Points, in no order, along strands that fork, close into loops and pass close to each other.
Points whose rows are less than 87.4 apart are linked; no others are. Some points are linked to none.
<328>: [-15 -33 26 -4 7 16 15 -63 16 43 -9 14 -18 12 -4 -1 5 -52 -4 -17 -21 14]
<767>: [18 -3 16 -12 -24 -13 28 -2 -8 -3 -8 25 21 -29 16 -1 7 -39 11 -9 2 9]
<13>: [0 12 -48 19 6 79 -2 -8 -64 5 -23 26 22 -2 20 26 -44 -38 42 -11 -42 -45]
<732>: [-65 -10 18 -4 22 2 -59 -23 55 25 -2 18 -24 1 8 15 -1 -25 -19 -2 -66 -1]
<757>: [10 1 -9 -17 -8 -28 25 25 -12 4 0 24 18 -7 23 -12 9 6 20 2 13 14]
<299>: [27 -37 16 7 -23 -13 46 -51 4 30 6 -15 -3 19 -13 -22 22 11 -26 -8 41 40]
<254>: [-18 -6 35 3 -18 -35 -37 -5 47 -22 34 -42 -17 18 -2 14 3 16 -59 2 23 20]
<451>: [-63 -12 32 -13 12 -15 -59 -8 57 -10 -8 17 -17 -12 -6 29 -17 -40 -19 0 -35 -13]
<445>: [-36 -33 40 -7 -7 -27 -29 -58 47 36 19 -13 -29 43 -26 -2 21 -2 -55 -10 15 27]
<309>: [56 0 -23 11 8 55 13 -42 35 -1 8 -11 -46 32 13 22 -67 -66 12 -9 -6 -29]
<682>: [12 3 22 -4 -30 20 5 4 8 -30 -10 11 26 -45 41 55 -23 -60 7 -20 -26 -23]
<287>: [9 15 -34 34 -26 50 -26 32 -62 -22 9 -18 24 -6 22 38 -52 20 26 -8 -10 -21]
<803>: [67 -11 11 30 -7 37 41 5 -5 -5 26 -45 16 -26 30 28 -32 15 -5 15 15 34]
<282>: [7 -7 -24 13 7 56 -12 -7 -5 7 19 -19 -26 35 2 17 -58 -6 5 2 -9 -28]
<848>: [26 -15 3 3 16 52 31 -47 27 22 -14 7 -37 24 21 16 -42 -71 8 -12 -17 -28]
<205>: [-39 28 -48 12 9 -7 -47 35 -56 10 0 13 2 39 0 -31 19 57 33 12 8 10]
<574>: [-27 -8 -34 -3 21 12 12 -19 -14 54 -23 46 -17 3 9 -36 29 -2 31 7 -48 17]
<46>: [-7 4 -3 -11 -7 21 -5 9 0 -4 -3 27 17 -27 39 35 -25 -33 23 0 -31 -22]
<631>: [-34 4 10 -18 13 -24 -44 51 28 -44 5 -14 6 -12 11 22 -27 9 -12 9 2 -30]
<238>: [-19 -2 62 -2 8 -34 -4 2 28 -36 -9 -39 4 -38 -55 25 3 17 -39 -24 24 -46]
<152>: [52 8 22 6 21 -55 22 48 2 -50 -10 -47 29 -14 -11 2 17 50 -26 7 52 29]
<584>: [-29 -29 6 -4 15 28 -17 -49 33 43 11 -1 -36 32 9 10 -20 -25 -12 -3 -28 -1]
<151>: [-57 5 -15 -16 56 -38 -15 39 6 13 -57 39 2 -27 -15 -39 16 17 30 5 -51 -14]
<608>: [-40 -7 -23 18 19 41 -48 -15 12 26 30 -25 -56 86 -24 -24 -24 21 -20 16 1 0]
<667>: [-12 -1 -22 -23 19 -29 13 6 -12 33 -9 41 2 2 9 -34 30 9 29 4 -4 24]
<734>: [62 9 30 5 -51 21 58 -56 -8 -13 -4 13 29 -48 -27 11 51 -42 -13 -24 21 -2]
<197>: [-30 13 -33 -12 15 6 -20 27 -4 6 -14 44 11 -21 22 5 -7 -12 35 10 -42 -17]
<710>: [-58 8 -10 -17 45 -46 -40 24 23 16 -26 25 -22 13 -6 -43 25 30 8 15 -41 6]
<375>: [35 5 22 -26 -19 -11 48 -38 27 -22 -7 16 23 -56 -70 1 56 -9 -14 -8 32 -42]
<702>: [3 11 -55 21 21 76 20 -11 -52 26 -34 43 -14 8 1 -9 -35 -41 47 -7 -43 -30]
<714>: [-44 4 -28 24 11 58 -67 -11 -27 4 0 2 -7 21 3 38 -50 -5 12 -5 -49 -37]
<706>: [31 29 -35 -22 10 -32 36 77 -45 -7 -19 30 37 -11 21 -28 14 32 58 11 10 0]
<473>: [-21 20 -8 8 -13 -7 -42 33 17 -25 49 -38 -12 56 13 -6 5 62 -33 25 11 6]
<113>: [-17 -13 -21 5 8 26 -10 -8 -10 30 25 -22 -48 75 -12 -45 -6 34 -11 19 17 12]
<398>: [-22 -4 -32 10 11 43 -16 -8 -23 32 13 12 -20 31 0 -13 -22 14 19 6 -13 -10]
<576>: [-19 13 -12 -25 20 -51 -26 49 9 -17 11 -11 -4 32 8 -25 11 54 -7 11 19 3]
<810>: [-40 13 -36 12 3 20 -54 15 -32 20 6 14 -12 29 5 -11 -3 36 20 10 -19 -4]
<383>: [49 12 -15 11 -10 -8 22 33 -20 -5 30 -24 9 3 27 -18 2 59 2 14 24 29]
<100>: [24 9 30 -27 -38 -16 20 -58 29 -18 11 11 5 -48 -57 15 43 -34 -22 -24 12 -22]
<537>: [68 17 25 13 -17 -7 50 33 -22 -46 -19 -10 52 -74 6 20 9 -29 6 4 21 16]
<578>: [-44 -22 36 -12 -4 -10 -16 -77 27 39 -8 22 -22 2 -32 0 37 -44 -15 -15 -19 14]
<539>: [-10 -3 40 1 -2 -43 -32 32 45 -53 10 -52 -5 -2 2 23 -10 20 -52 9 25 9]
<246>: [46 -4 11 -3 -5 -67 35 11 -4 -20 -8 -18 26 -13 -25 -23 34 32 -14 -7 51 40]
<561>: [51 23 -15 -9 9 -38 49 79 -31 -33 -24 -9 44 -32 16 -15 7 39 32 4 28 12]
<131>: [18 -22 31 3 4 38 48 -79 16 37 -22 10 -19 17 1 10 -7 -86 -12 -22 -10 -10]
<499>: [31 10 34 14 13 -44 -13 41 27 -51 8 -65 9 -13 -6 19 2 38 -42 9 37 28]
<49>: [68 14 13 5 5 -35 57 54 -29 -43 -24 -15 57 -51 4 1 15 4 12 5 34 23]
<368>: [40 -38 20 13 -33 13 66 -86 6 32 5 -14 -5 15 -46 -14 39 -19 -28 -27 47 21]
<852>: [13 28 -22 -8 -3 -33 -5 52 -14 -10 22 -16 2 24 17 -30 19 65 6 11 28 15]
<413>: [60 -15 19 16 -43 22 72 -68 -14 16 -1 -6 13 -16 -27 -13 42 -29 -23 -19 38 21]
<589>: [19 10 50 -5 -19 -14 27 -3 -1 -46 -24 -11 25 -62 -44 24 9 -29 -13 -23 11 -36]
<585>: [4 -24 -3 -6 -10 -34 27 -16 1 36 19 -7 -4 28 6 -40 19 33 -14 3 36 36]
<39>: [-24 22 -36 9 -16 22 -44 38 -39 -23 11 13 23 -13 21 35 -36 14 31 4 -21 -32]
<285>: [15 23 -37 -6 -11 -5 24 43 -40 -1 5 22 21 -9 30 -14 1 23 45 11 5 -2]
<297>: [-36 18 -19 -18 10 -1 -57 52 -1 -36 -3 5 14 -22 13 31 -35 15 16 9 -30 -43]
<169>: [-41 -4 26 -23 22 -40 -7 9 8 -4 -44 34 9 -31 -15 -6 11 -29 9 -1 -14 -8]
<381>: [-43 3 -3 -25 38 -34 -16 42 6 -13 -33 20 15 -26 1 -11 -8 -6 22 13 -24 -18]
<224>: [73 5 16 29 -16 18 46 18 -17 -24 16 -21 41 -52 30 34 -11 -10 0 14 8 36]
<128>: [-13 15 -21 25 -11 18 -38 23 -22 -6 35 -37 -14 47 9 -5 -16 60 -6 18 16 -4]
<198>: [-37 -21 -8 8 12 41 -47 -21 39 22 35 -22 -45 57 -2 10 -35 6 -28 10 -18 -10]
<594>: [-33 -10 46 -16 2 -25 -32 15 38 -38 -11 -6 0 -32 -11 34 -23 -29 -19 -10 -4 -25]
<809>: [28 10 23 -6 -27 9 31 12 -20 -34 -30 28 30 -60 21 24 7 -60 7 -11 -11 -13]
<735>: [41 -17 53 25 -39 26 27 -59 17 -5 25 -27 -5 -27 -10 38 9 -39 -33 -27 10 8]
<583>: [-15 -10 34 -14 -29 -9 4 -78 30 8 19 15 -5 -13 -54 10 49 -35 -20 -23 10 -3]
<338>: [-11 1 -52 11 33 57 26 -15 -32 45 -32 53 -17 3 5 -31 0 -23 43 3 -56 -10]
<7>: [40 -11 9 17 -21 0 28 4 -1 2 23 -26 10 -8 29 3 -6 24 -14 11 21 31]
<372>: [-51 -3 -13 -1 18 31 -61 -14 21 14 10 19 -12 0 18 26 -23 -4 9 0 -59 -18]
<512>: [59 9 -30 22 -6 64 14 -13 -7 -16 14 -31 -41 23 4 23 -71 -23 17 -3 6 -20]
<176>: [-22 20 -47 -5 14 -31 -21 33 -44 35 4 22 -5 42 2 -59 38 60 38 16 6 29]
<727>: [9 16 -24 43 -28 39 -31 37 -42 -31 29 -41 6 14 16 22 -37 56 -1 9 11 1]
<554>: [30 -11 -5 -4 2 43 73 -36 -28 42 -37 44 2 4 27 -21 15 -69 12 -7 -8 -1]
<832>: [-30 -6 3 -25 18 -48 7 1 4 22 -35 35 7 -14 -13 -32 38 -12 14 -3 -10 18]
<808>: [-10 -7 -20 -9 5 -2 0 7 -11 37 29 -9 -21 47 10 -39 10 47 7 17 23 11]
<535>: [-30 -17 23 -13 -2 -39 -25 -15 35 7 16 -6 -12 18 -7 -2 8 6 -34 3 14 22]
<409>: [-51 14 -9 -24 29 -48 -43 18 25 9 3 2 -23 45 -8 -41 35 45 -10 21 5 12]
<494>: [10 -10 21 -9 -14 -62 5 -1 21 -20 -7 -27 9 -4 -32 -13 31 25 -30 -8 49 20]

A tip is a point with one link. Name the tips that can be reached along the links from each point below, in the order of the rows.
<682> | <13>
<246> | <445>, <494>
<512> | <734>, <375>, <176>
<451> | <714>, <473>

A fork is a point with three links, a tip a point with one. Leave the first point through the second and follow the links. Name the first fork or tip that comes.
<757> / <285> | <381>
<803> / <224> | <757>
<299> / <585> | <328>
<494> / <246> | <445>
<287> / <39> | <714>
<714> / <372> | <473>
<445> / <535> | <494>
<584> / <198> | <734>
